Each row is a point on a tangle of strands that fork, close into loops and nearly touch. The rows are in no order.
Points whose rows are less than 60.2 apart are linked; no others are. Some points are linked to none.
Sukim: [ 16   1  14  -3  -2   1  -8   6 -15  38   4  30 -20 -26   4   5  -8 -10
  -9  -2  16   6   6  -6  -9  11  -8   2   3   7  16  14  -6 -24  12   1
  -1  -9]
nak: [ 11   4   6 -13  -7   9 -12  14 -20  30  11  30 -10 -20   0   0 -15 -15
 -16   3   8   9   0  -5  -6   2  11  -4  14  12   8  31   3 -31   9  15
  -2   0]
nege: [  0   8  15   8  -5  -8  44  -6   2  26   9 -24 -13 -39   4  -6   5   0
  45  -7  17   1  23   2 -22 -15 -24  33  15   0  -2  -4 -21   6  32 -23
  14 -12]
sen: [-12  -8  -8 -16   3   2 -19  43 -30  11   3  14  -3   8  12 -21  -6 -22
 -33   1 -15   4   5  -8   2 -14  20 -25  17  23 -10  57  23 -35  20  21
 -18  20]
pef: [  7 -30  15   4 -25  -3 -25 -11 -20  35  -2  38   1 -27   2   2 -21 -18
 -30  -7  -6   4  13 -11 -13  -2  15 -26  18  33  26  23  -7 -33  -1  30
  -6  -4]
sud: [  2 -16 -12  27  20   5 -25  11  -1 -23 -13  20 -23  -6   7  10  13  10
  14  -2   9   6  -5 -21  15  39 -34   3 -23  -5 -10 -28 -11  11  -8 -21
  -9   7]
narov: [  1   6  12   5 -29 -24  21  13  -6  45 -28  -9 -32 -46   8  -5   8  18
  20 -28  16 -13  33  12 -39 -12 -27  31  21   7  10  19 -14  -4  33 -38
  10 -22]
pedub: [  7   4  -8  -3  36  20  -1  13   3 -18  -5  21  -9 -16  -5   3   2 -12
   8   4  24   6 -21  -6  12   9 -20  22 -16   6 -26   2  17  -6   4  -3
  11   2]
Teg: [-22  24   3 -33  31  30 -10   1  19 -17  -9 -27  -7  -1  19  -5 -26  10
  25  -3   3 -11 -22  -3  -4 -35  16  21 -12 -14 -36   5   9  17   1 -10
  23 -17]
Fedu: [ -5 -19   7  32  13   1  27 -25   8 -68  21 -15  25   1   3  -3  17  21
  56   3  19   5   0   9   7  24 -28  23   3  17 -21 -26 -16  34   0 -25
  -6   7]
Giv: [ -2 -18 -22  20   9   7 -26  -5  -6 -53  -5  13  -4  18  -5  17  10  13
   0   9 -23  -7 -11 -22  36  36  -4 -15 -20  -4 -10 -30   6  19 -31  21
 -13  19]
Sumu: [ 13 -16   5  29 -21 -28   6 -19  11  40  -6  25 -15   0   1   8  17  -2
 -30  -6  -6   0   8 -11 -15  24 -27 -39 -11  -3  34 -21  -1  -5 -22  -8
 -14  -3]
gopu: [-19  22 -16 -28  17  23 -27  21   4 -16 -12 -19 -10  15  20   2 -17   7
  13   5 -17  -7 -21  -6   4 -21  36  -1 -12 -32 -24  12   2   3 -10 -10
   5  -6]
gepev: [ -1 -11 -17  16   7   4 -14  -4   1 -44  -4   1   9  30 -12   6  11   3
 -12  14 -28  -5  -7 -11  35  30  -2 -19 -22  -9  -5 -20  15  18 -32  35
 -15  27]
Nos: [ -2 -11 -15  14  -8  -9 -14   6   7   9   7   0  -3  20  -1  -7  14 -16
 -27   2 -37   2   4 -22  20  15  -6 -34 -18 -11  19  -7  14  -4 -19  23
 -33  33]
galu: [ -9 -19   1  -4 -17  -5 -28  28 -34  21   8  20  -2  -8  11 -14 -17 -21
 -35  -5 -14  10  11  -8  -4 -14  21 -32  25  35   5  54  10 -36  19  30
 -21  13]
sedes: [ 28   0  22   9   2  -1  20 -15 -11  22  17  19   0 -31 -11   3  -1  -5
   8  -3  22   6  10   7 -10  15 -19   6   4  20  17 -11 -15 -12  12  -2
   7 -14]
kug: [  1   9 -18   5 -28 -19   1 -14  16  -5  13 -20  14  36 -14 -10  15  -4
 -25   8 -34   3   6   3   8   6  13 -20  -3 -31  32   5  14   7 -22  30
 -33  29]
lura: [  1  14  -9   2  -8  -5   3 -16  16 -34   0 -28  31  47 -16   1   2   8
 -11  17 -29 -10   0  17  17  10  20  -4  -5 -32   7  -8   9  27 -32  35
  -6  20]
togir: [  6   8   4  -9 -31  -4   3   5  -8  52  -7  -5 -34 -33   8   3   2  11
  14 -16  22  11  10   3 -33  -7   4  18  28  -6  16  29  -7 -12  26 -25
  -1 -29]
beb: [-26  11 -26 -21   5   1 -22  42  -7 -10  -5 -16  17  42  11 -18   6  -7
 -17   5 -26  -9   4  -3  14 -32  42 -24   2 -11 -23  24  14  -9   2   0
 -11  22]
Ralel: [  5 -20  13  44  -5 -25  37  -8   0 -18  10  -4   4  -6   9  -7  24  22
  35  -9  16   7  14  10   0  25 -45  16   1  10   0 -39 -28  15  15 -45
 -10   0]
tano: [ 13   7  11   7 -27 -20  16   7  -4  50 -26   5 -36 -34   7   1  12  20
   0 -25  18  -5  25   9 -32  -4 -30  15   5   2  18   2 -13  -8  19 -46
  -1 -27]
Dazaf: [-24   0 -24 -22   9  -4 -20   6   2 -37 -21 -26  21  44   7  10 -12  12
 -16  12 -48 -32 -10   4  24 -30  55 -19  -1 -21  -4 -10   0  16 -27  10
  14   2]
diga: [-17  19 -22 -22   2  12 -20  14   7 -12   0 -17   3  31  10   3  -3   1
  -4  11 -27  -3 -13  -4  12 -22  40  -9  -9 -32 -12   1   1   5 -14   1
  -4   5]
Vik: [ 13   3  14   1 -30 -18  -3   3 -11  59 -28  19 -34 -28   9   6   6  16
 -13 -24  18  -3  13   4 -35   1  -9  -3  13   7  26  14  -8 -18   9 -34
  -5 -29]
Nog: [-17  -2  11  18   0 -23  41  15   2   9  -8 -24 -15 -38  10 -10   8  -3
  49  -4  12  -4  34   1 -25 -18 -39  38   9   4 -18  -1 -25  11  38 -31
  26   4]
dakor: [ -3 -28   6  44   3 -19  29 -16   4 -50  21  -5  16   0  11  -6  23  23
  49  -4  19   5   8   7   2  35 -40  18   7  17  -7 -35 -30  25   8 -40
 -14   8]
sune: [-19  15  -6 -25  38  27 -10  13  22 -23 -18 -25 -19 -17  19  -6 -23   7
  36  -4  12  -7 -17  -8  -4 -29  -5  32 -12 -13 -37  14   8  15   6 -11
  21 -10]
bufa: [  1  19   0 -14  23  21   6   0  13  -5   9  -9  -7 -13   1   1  -7  -2
  22   8  17   4 -11  -3   3 -11  -7  25 -12 -14 -21   1   1   4  11  -5
  11  -9]
Zatar: [ 22   7  15  11  -3  -2  19 -21  12 -21   7 -11  30  33 -33  -3   7  -3
 -10  20  -2   3   8  24   3  36 -11  -9  -8  -8  16   2  14   8 -22  44
 -11  25]
timuz: [-29   8 -30 -27  19   7 -17  35   2 -17 -17 -21  31  51  18 -12  -3  -6
 -19   8 -26 -20 -10   4  16 -40  53 -15   2  -5 -23  15  13   2  -8  -1
  14   9]
Ripes: [ 11  -9  11  30  -7 -25   9   9   0  16 -20  16 -23 -15  14  -1  17  20
   4 -18  14  -7  14   5 -14  22 -54  -2 -15   4   4 -32 -21   3  10 -50
  -9 -11]
peka: [ 18 -16  17  20  23   3  13  -5  -8 -11  13  32   3 -19  -9   3  10  -5
   8  -1  39  12  -2   1   1  30 -47   8  -9  34  -5 -20  -3  -5  12 -14
   6  -1]
solef: [  3   0 -13  -4  26  19  -2   4   7 -34  -3  10  14  16 -13   5   6  -8
  -5  10   5   2 -22   0  27  10  -1   3 -26   2 -23 -11  25   2 -19  12
  11  12]
Gofi: [-12  -2 -31  -7  16   6 -16  18  -3 -32 -13 -14  20  39  -4  -4   9  -5
 -20  10 -42 -22  -5  -4  38 -11  25 -13 -20  -4 -11  -8  17   2 -21  23
  -5  21]
ser: [  5   3  16  -8 -31  -9  -5   7 -18  46 -18  13 -36 -48  11  -3 -13  17
  18 -24  20   4  20   6 -35  -3   3  26  36  13  17  37 -12 -10  30 -21
  10 -33]
mesi: [ 11  13 -10   8 -19 -10   5 -21  14  -6  15  -9  12  24 -19  -2  13  -1
 -12  12 -21   6   0   4   9  14   9 -10  -7 -36  22  -7   8  13 -24  23
 -18  17]
Gop: [ -9  23  -7 -29  -4  16  -9  21  -8  16  16  -4  -5  15   9  -4  -9 -13
  -3   8   6  12  -8   4  -3 -19  34  -4  11 -14 -13  30  11 -17  14   7
   0   1]
neleg: [ 14   2  -7  25 -24 -17  25 -25  12  18   8 -12 -19 -11  -5   4  27  18
  12   1  -4   8  -6  -6  -9  12 -16  11  -1 -28  22 -22 -14  20 -11 -35
 -14 -10]
mup: [ 12  10   1   0 -31 -10  13 -10  -2  53  -2  -2 -25 -26   3   8  17   8
   7  -8  18  13   8  -3 -26  -5   0  10  15 -11  23   8 -10  -9  13 -30
  -7 -23]
Kat: [-27  18  17 -15  12  18  21 -21  29  -9   8 -48  -3 -16   4  -7 -15   9
  42  -1   0  -4  -6 -11 -12 -35  -8  24  -6 -16 -29 -15  -9  33  12 -10
  19 -11]
povaz: [ -5  27   1 -32  12  22  -6  16  -4  13  10   5 -12  -3   9  -3 -12 -10
   5   4  13   9 -13   3  -5 -15  19  16  16  -5 -21  33  13 -13  18   7
   7 -11]
Ralak: [ 16 -25  31  14 -18  -9 -14 -22 -18  35 -22  55   0 -46   8  10 -24   0
 -18 -19   4 -15  15   4 -30  10  -8 -18   7  40  22  -7 -27 -14  -1   5
  12 -30]
Sanuz: [ 20   7   5  11 -12  -4  13 -20   5   5  17   0  16  19 -23  -1   9 -10
 -12  14  -5   7   5   4   2  26  -6 -13  -9 -15  27  -3   8   3 -18  28
 -19  16]
fipo: [  8  -7  -5  11  17  17   0 -13  10 -52   2   7  22  22 -16   9  13   4
   3  12   7   2 -18   2  25  31 -12   1 -20  -1 -14 -23  15  16 -23  16
   1  15]
fevop: [  5  27   8 -28   9  20  15  -3  10  -2  18  -9  27  18 -17   3 -11 -16
  -8  10  12   1 -12  23   5 -17  23   9   8  -2  -8   5  18  -1  -1  23
  19   0]
minap: [ 16 -14  16  17 -22 -23   5 -12  -2  45 -13  34 -18 -14   6  12  10   4
 -24 -11   6  -6  10  -2 -23  20 -27 -29 -10   8  28 -18  -9 -14  -5 -15
  -6 -17]
roba: [  1   4 -15 -14  20  18   1  17   4 -17  -5   4  21  24 -11  -3   7 -20
 -24   9  -7  -3 -17   4  29  -8   9  -2 -16   8 -18   5  31  -6 -12  20
   8  20]
ramib: [ 10 -12  -3  28  -1 -19 -12  13   4  16 -24  21 -36 -10  10   6  16  18
  -5 -15   1  -2   6  -7  -5  35 -44 -13 -19 -11   8 -28 -15   7  -5 -41
 -12  -2]
Dati: [-29  -4   3  13  31   3  12   9  17 -36 -17 -31 -14 -33  13  -9  -5   2
  58   1  16  -2  14 -16 -13 -20 -38  40  -6   3 -38   4 -14  18  23 -22
  29   6]
Miz: [-20  -1  -7 -21  14  -7 -17 -15   9 -39 -24 -32  26  44   7  13 -28  22
 -15  12 -38 -34 -19   9  17 -24  56  -9   2 -16  -3 -22  -4  22 -36  11
  27 -12]
borus: [  4 -16   6  25  21  11  18 -15   5 -47  18   2  17  -2  -5   1  18  12
  37   3  31  13  -6   4  11  28 -35  18  -6  19 -18 -27  -8  17   1 -22
  -1   5]
Febap: [ -2  22 -17 -12 -10   7  -7  -5  11  -7  13 -17   4  25   0   7   4   4
   1  13 -22   1 -15  -1  12 -10  28  -3  -7 -43   3  -9   0  16 -16   6
 -10   2]
ruz: [ 10   4  12 -16 -22   5 -14   5 -27  40   3  23 -23 -34   8   5 -21   2
   6  -9  16  17   6   1 -27   1  22  12  34   6  10  40  -8 -22  27   0
   2 -21]
momud: [  0 -15   3  21  28   8   8   1   5 -37   7   7   0 -16   3   0  13   5
  37   1  30  10  -7  -2  10  17 -42  26 -12  17 -24 -23 -10   9  12 -26
   6   2]
duz: [  2 -11  -8  12  19  17  -2 -19   9 -67   5   3  14  13  -9  14  12  19
  23   8  16   3 -19  -1  23  28 -14   8 -14   4 -24 -27   7  24 -20   0
  -1   6]
begag: [ 31 -10  32  13  -6  -2  23 -27 -22  21  13  25   7 -45 -16   4  -7  -1
  10 -13  18   4  17  12 -20  15  -9   9  13  38  22 -15 -23 -12  11  -5
   7 -22]
nutem: [ -2  24   8 -27  16  22   0  14   0  13   8   0 -24 -25  12  -4 -16  -6
  21   0  22   6  -4   2 -11 -13  -4  32  19   0 -16  37   5 -10  28   0
  15 -16]
seze: [ 25 -27  28  21  15   0  19 -16 -17  -3   9  40   9 -31 -15   6  -4  -7
  -1  -8  33   8   4   7 -11  32 -37  -3   2  50   6 -18 -11 -13   4   0
  13  -9]
Fek: [  4   0  -6   5 -39 -19  -4  -3  -2  50   3   9 -20   3  -1   6  17  -9
 -26  -2  -2  19   0 -13 -18  -4  15 -24   9 -13  33  16   6 -21  -8  -7
 -26   1]
tete: [ 11  14   7 -20  19  20  28  -6  18 -25  -7  -4  40  22 -39   8  -5 -23
 -19   3  19  -4 -21  41   6   1  15   9   4  18  -8   5  33   4  -7  32
  31   7]
misib: [ 13  15   4   5  -8  -6  10 -19  20 -26  -4 -23  32  48 -27  -3   7   6
 -11  23 -21  -6   5  28   9  28   2  -4  -4 -25  11  -2  11  20 -27  45
 -11  29]
kila: [  6  17  12 -24 -23  12  -7  -1 -21  32  24   6  -7 -23   0   5 -20  -3
   7  -4  18  28  -3   6 -17 -15  36   9  37   6  -2  30  -2 -14  28  15
   6 -15]
lolu: [ 10 -11  10   9 -14  -6  -3  -4  -6  33  11  22   0  -6  -6   5  -1 -22
 -28   2  -2   2  10 -13  -2  13  -7 -27  -5   9  29   4   0 -22  -7  21
 -12   9]
vumis: [-18  -4 -29 -15   9  -7  -3  35  -1 -15   1 -25  45  48  -4 -32  10 -15
 -38   1 -23 -16   9  12  30 -34  21 -17   8  17  -8  18  25 -12   4  15
  -9  23]
lenu: [ -3 -23   9  -2 -25  -6 -27   8 -27  34   1  29  -5 -16  10  -3 -20 -20
 -34  -6  -8   8  11 -12 -10  -6  19 -29  21  29  18  39   3 -36   7  30
 -17   8]
pevef: [ 17   0   5  18   9   2  12  -7   1   4  12   7  -9 -10  -4   1  12   1
  13   5  18   8   2  -6   5  23 -28  11 -14  -5   3 -18 -11   2   2 -18
  -1  -7]
pakon: [-19  -7 -32 -10  13  -3 -10  25   7 -24  -7 -30  42  50  -6 -23  11 -12
 -31   6 -39 -22   4  10  36 -21  23 -16  -4   7  -3   0  22   0 -13  23
  -9  27]
dul: [  4  -2  -9   7 -25 -23   6 -15  10  10  15 -16  16  29 -17 -16  10 -13
 -33   1 -29   5  14   2   8   9  -4 -32  -4 -11  36   8  19  -5 -19  39
 -38  30]
rifik: [ -4  30  10 -34 -18  13   2  -2 -11  21  30  -8   9   5  -5   3 -19  -9
   1   1  20  20  -9  16 -15 -25  43  -5  37   0  -9  22   8  -6  23  21
  12 -13]
goki: [ 11   2 -10  15  -4   1  -4  -5   5   2  13  10  -7   9  -4   2  13  -1
  -3  10  -8   6  -4 -17  13  27 -11  -9 -18 -23  10 -18  -3   8 -16  -4
 -14   9]
sar: [  5 -22 -12  27   7   5 -18 -16  -4 -51   5  17  -3  14  -1  15  18  20
  12   7  -3   2  -7 -20  26  49 -16  -9 -17  -2  -7 -34  -3  23 -24   3
 -17  17]
Vigos: [ 18   0  21  -5 -13  -5 -11   4 -21  42 -12  30 -26 -45  10   1 -18   6
   5 -16  19   0  16   5 -28   7  -7  16  24  19  18  24 -16 -17  24 -12
   9 -28]
Dus: [-20   0 -17 -19  -5  -8  -6  33 -19  -1  17 -15  33  38  -4 -27   4 -17
 -42   0 -11  -5  15  10  17 -34  27 -25  20  24  -8  32  21 -25  20  21
 -17  20]
gola: [ -1   5   5  -3  22  17   7 -33  19 -62   1 -23  23  15  -9  13 -10  23
  24  10   1  -6 -21   9  13   3   2  12 -15 -12 -24 -27   0  35 -22   2
  16 -13]
Muzuz: [  7 -21   1  19 -21 -22  -3 -11   5  41   5  16  -8   4   1   3   9 -18
 -35  -2 -12   0  11 -18  -7  15 -17 -44 -10   2  38  -2   7 -18 -18  17
 -24  11]
panet: [-26  -3  12  17  18 -13  33  17   8 -11 -12 -26 -12 -35  13 -13  -1 -10
  57  -1  15  -2  30  -8 -22 -25 -43  40   5   8 -32   8 -23  14  35 -21
  35  11]
gez: [  9  14  10 -15   5  11   2  11  -8  26   3  11 -28 -40   7  -4 -18  -1
  23  -6  24   6  10   3 -19  -5  -7  35  26  12  -1  35  -2 -13  34  -6
  17 -17]
mal: [ 29 -25  37  23   5  -8  20 -22 -26   7   0  39  11 -48 -14   2 -14   3
   6 -19  21   0  14  18 -18  22 -25   5  10  56  13 -23 -29 -12  11  -7
  17 -21]
Gogad: [  1  25   8 -29 -14  11   9  -4  -7  13  28 -12  34  21 -22   2 -13 -16
 -12   7  11  11  -1  24  -3 -16  38  -4  26  -1   4  17   9  -6   8  34
  13   3]
memi: [ -6 -13 -22 -11  22   2  13  15  16 -29 -23 -17  49  49 -23 -12  14 -23
 -37   1 -13 -18 -15  28  29 -10  15   0  -5  18  -2   5  38  -2 -18  31
  17  22]
Dizub: [ -1  14 -15  -5 -27  -5  -4  -2   2  29  17  -1 -10  12  -2   4  14 -12
 -11   6  -6  19  -2 -11  -4  -5  19 -17   2 -30  20  10   4  -8  -6  -2
 -22  10]
vab: [  1 -34  20  10 -35  -8 -33 -15 -24  43 -22  45  -6 -33  13   4 -28  -7
 -27 -16  -7   1  14  -7 -27  -1  27 -22  24  32  22  28 -19 -24   0  20
   0 -20]
sok: [  5 -16 -11  24  12  -6 -26  16   0   7 -17  23 -35  -5  11   8  13   9
   1  -4  -5   4  -3 -21   8  39 -32 -14 -24 -13   2 -23 -13   7 -14 -23
 -12   6]
fase: [ -5   8 -15 -14   9   9  -8  18  -1  -3   5  -1  15  28  -5  -7   5 -18
 -22  11 -20  -3  -8  -4  22 -11  16 -14 -14  -6  -8   6  20  -8  -7  19
  -6  19]
sava: [ -1  17 -20   5 -18 -10  -4 -23  13 -35   5 -24  11  33 -12  10   3  14
  -8  17 -37 -14 -14   4  11   7  32  -9  -1 -44  10 -12   1  32 -33  23
 -12   8]
vip: [-13  19 -12 -19 -20   1 -12  25 -14  21  15  -5  -6  25   8  -5   1 -13
 -15   5  -2  17  -5  -5  -2 -20  36 -19   9 -22  -6  33   9 -17  11   5
 -16  12]
baz: [ -3  -8 -20  16 -17 -14 -15  10   6  27   0   4 -20   9   2  -2  21 -11
 -27   0 -34   8   1 -25   7  10   2 -33 -13 -22  24  -3   5  -6 -22  -2
 -33  23]
Tal: [-13  15  -7 -15  -2   7 -11 -28   7 -34  -2 -33  -6  13   4  23 -17  30
  11   9 -32 -18 -22  -3   4 -21  32   0  -7 -38  -7 -25  -8  34 -22   1
   6 -22]
Fik: [-24  15 -15 -30  18  18 -32   6   2 -28 -18 -27 -16  13  19  15 -23  22
  10   2 -30 -21 -21  -5   6 -30  44  -3 -13 -32 -19  -2  -8  15 -17  -6
   7 -15]
gubu: [  3 -27  -5  27  18  10 -19  -1   0 -27   1  28  -5   6   4  10  16  12
   9   3  16   9 -10 -18  17  45 -36  -9 -19   9 -10 -33  -3  11 -15 -14
  -9  17]
Todi: [-24   9 -19 -32  28  12  -8  29   7 -15 -23  -8  27  37   9  -8  -7 -11
 -19   6 -13 -14 -25   8  13 -38  47  -2  -3   1 -28  16  22  -2  -9   1
  24   3]
bebi: [-26   4   2  -6  33  15   3   1  22 -35 -17 -31 -17 -32  13  -5 -17   9
  49  -1  10  -4   0 -16  -7 -27 -25  36 -13  -6 -41   3  -3  20  13 -12
  26  -5]
gadi: [ 18  -2  23   9   7  -8  18   6 -16  20  -1  19 -14 -54  -2  -5  -9   3
  21 -10  23  -2  22  10 -18   2 -29  32  14  34   0   1 -22 -10  39 -19
  18 -18]
nifek: [ -9   9 -11 -20  -2   2  -6  24  -8   6  13  -3  21  29  -3 -11   4 -23
 -29   8 -12   1   2   4  19 -17  24 -17   2   6  -2  23  20 -20   7  24
  -9  17]
ris: [  0 -14 -10  22  20   9 -11 -10   4 -56   5   5  -5  -4   2  13  12  23
  36   7  10   3  -9 -12  19  28 -21  13 -16  -4 -19 -33 -16  23  -8 -18
  -8  -1]
Puriz: [  9  11   1 -14   8  15  -2   9  -8  12  17  17   1  -3  -6   0  -5 -22
 -15   9   8   8  -6  -1   7  -4   7  -1  -2   6   0  17  16 -18   4  16
   2   8]
gub: [ 18 -13  29  14   1 -17  16  -5 -25  18 -12  27  -7 -66   0  -9 -16  12
  19 -23  10  -8  29  16 -21  -1 -26  31  22  53   0  -5 -30 -11  38 -19
  23 -23]
rali: [  2  -7   0  -3 -15 -12   3  -6   5  -1  17 -23  32  33 -21 -18   2 -16
 -38  -2 -24  -3  20  15  10   4  -6 -24  -2  10  34  12  22 -17  -8  54
 -32  30]
bupup: [ -2  -8 -20  12   1  -4 -15   7   4 -18   6  -5   9  31  -5 -10  14 -11
 -25   6 -39  -6   1 -15  31  16  -3 -23 -19  -9   8 -14  16   6 -23  35
 -26  32]
Kabil: [-20  -5 -17 -27  23  -2   9  22  15 -12 -16 -21  51  57  -4 -14  -1 -23
 -37   3  -4 -18 -12  25  17 -34  44  -3  13  14 -10  14  24  -4  -7  10
  31  11]
gid: [  7  -1   0  10  32  14   2   7   6 -22   2  11  -8 -19  -1  -1   6  -1
  22   1  31   9 -12  -5   7  11 -35  28 -16  12 -26 -10   2  -3  11 -16
  10  -2]
Dun: [ 17 -11  21   8  -9 -10  -1  -4 -11  43  -7  37 -18 -25   3   9  -4  -4
 -17  -8  17  -4   9  -1 -18  16 -23 -12  -3  15  22  -3 -13 -20   5  -9
   2 -16]
kune: [-27  15  13 -30  25  23  -7 -19  21 -26 -14 -42   0  -2  14  -1 -35  21
  27  -4  -9 -11 -22  -8   0 -40   9  20 -15 -14 -32 -18   0  29  -8 -10
  23 -21]
Fum: [-20 -11 -24 -25  34   5   5  14  20 -25 -35 -18  44  47   1  -9  -5 -17
 -27   1 -12 -24 -31  17  17 -37  49   0  -2  10 -18   6  25   6 -20   2
  40   2]
subiv: [  7  -4   9  -1 -42 -18  -4  -7 -15  58 -12  20 -27 -20   6  14   1   3
 -20 -15  15  12   7  -4 -33  -3  14 -13  21   6  31  18  -8 -24   6 -15
 -11 -25]
buz: [ 14 -13  11  35   1 -13  21 -10   0  -7  11  11  -6  -5   0  -1  20  12
  20  -3  21  10   4   1   2  32 -42   7 -12   1   2 -33 -21  13   5 -33
  -6  -4]
ton: [-29  14  21 -22   7  16  10 -32  27 -26  -1 -50   3  -6   9  -1 -30  25
  34  -3 -13 -16 -13 -10  -5 -39   6  19  -9 -23 -23 -26 -11  42  -4  -8
  17 -18]
Telav: [-12   1 -28 -14  13   5 -21   7   4 -40 -15 -17  20  37   1   8  -3   7
 -14  15 -41 -23 -11  -1  33 -14  40 -10 -15 -17 -10 -14   8  11 -29  17
  10   8]
ket: [ -7  10 -12 -12 -29  -6  -5  10  -6  26  21  -6   4  21   0  -4   8 -17
 -19   5  -7  18   4  -4   2 -17  28 -25   8 -19  15  19  11 -19   3  14
 -22  13]
seda: [ 12  18   4 -14  15  22   6  -1   6  -4  17   2  15   9 -12   2  -2 -16
  -3  15  10   5 -12   6  12  -4   8   7  -7  -6  -6   0  15  -3  -2  18
   7   2]
Vuf: [ 10 -11  21   1 -39 -14 -20 -13 -20  51 -21  36 -20 -32  10   9 -15   2
 -21 -19   7   3  11  -1 -32  -3  22 -15  23  20  30  22 -15 -22   6  -5
  -3 -26]
geru: [  1 -19  18  39 -11 -35  26   7  -4  -1 -12   6  -9 -12  13  -6  21  24
  17 -20  19  -2  23  14 -11  20 -58   8  -7  19  -4 -35 -26   6  21 -56
  -7  -7]
butoz: [ -5  14   3  -4   2   4  15   5   6  26   8 -20 -22 -31  10  -4  -2  -2
  34  -5  16   4   9  -2 -16 -10 -18  34  10 -17  -8  12 -13   5  28 -22
   8 -15]
gogi: [ -2 -17  -6  12 -32 -27  -6  -8   4  46   7   6 -10   8  -1  -1  15 -16
 -37  -6 -14   9  11 -15  -9  -2   3 -41   3   1  40  10   9 -23 -13   8
 -32  12]
Pob: [ 11   6   1   1 -41 -15   3 -11  -5  54   1   7 -25 -14   1  11  13   2
 -11  -8  15  25   2  -8 -26  -7  15  -7  15 -10  30  12  -1 -17   5 -20
 -15 -15]
fidap: [  0  18 -14  -5 -13   2   1 -25  15 -25   9 -24   0  18  -7  12   1  17
  10  12 -26  -5 -17  -1   4  -7  24   1  -4 -46   3 -19  -7  28 -24   3
  -4  -7]
kal: [ 13   5  12  -1  15   2   8  13  -9  17  -4  14 -27 -47   6  -6 -10   0
  23  -7  24  -1  14   3 -14   3 -30  35  14  19  -4  19  -7 -12  35 -14
  17 -15]
Bas: [ 11 -22   7  24  21   6   1  -5  -1 -20   9  30   4   0  -4   4  17   0
   8   2  31  15  -8  -7   9  40 -43  -3 -14  21  -6 -28  -2   5  -4 -14
  -2  11]
tiv: [-20  15   8  -5   6  10  20  -4  17   5   5 -37 -16 -28  11  -5  -4   3
  47   0   7  -1   6 -12 -16 -26 -17  32  -3 -20 -19  -1 -20  24  23 -20
  14  -9]
Fifiz: [ 23   0  14   7   9   7  10  -7  -5   6  17  22   1 -14 -13   4   1 -11
  -1   3  19  10   2  -4   4  20 -19   4  -9   8   8  -9  -1 -13   3   5
   3   1]
Duv: [-25   9  -3 -29   9  10 -20 -21   3 -38 -14 -39 -18   3  12  25 -33  38
  14   0 -30 -28 -22  -9   3 -34  33  -2  -9 -28 -14 -20  -6  25 -18  -2
  11 -28]

How many points has the smallest loop of links through each point below? Write none if it is on no loop.
Vigos -> 20
Kat -> 12
buz -> 16
gopu -> 7

A tip is a point with one link. Name the tips that can be reached along the links from each point below, in the order of the rows.
begag -> pedub, baz
roba -> Miz, ris
mesi -> rali
gez -> sen, narov, lolu, gub
Fum -> beb, Kabil

Name the points in between on the shortest way along the links from the first point to the second, in order.
lolu / fevop -> Muzuz, Sumu, minap, Dun, Sukim, nak, Puriz, seda
geru / peka -> Ripes, ramib, sok, sud, gubu, Bas
kila / tano -> ruz, Vigos, ser, togir, mup, Pob, subiv, Vik
kal / pef -> gez, nutem, povaz, Gop, vip, ket, Dizub, Fek, Pob, subiv, Vuf, vab
mesi / Fik -> Sanuz, Zatar, misib, lura, sava, fidap, Tal, Duv
Dazaf / ris -> Telav, Gofi, pakon, vumis, Dus, nifek, fase, roba, solef, fipo, duz
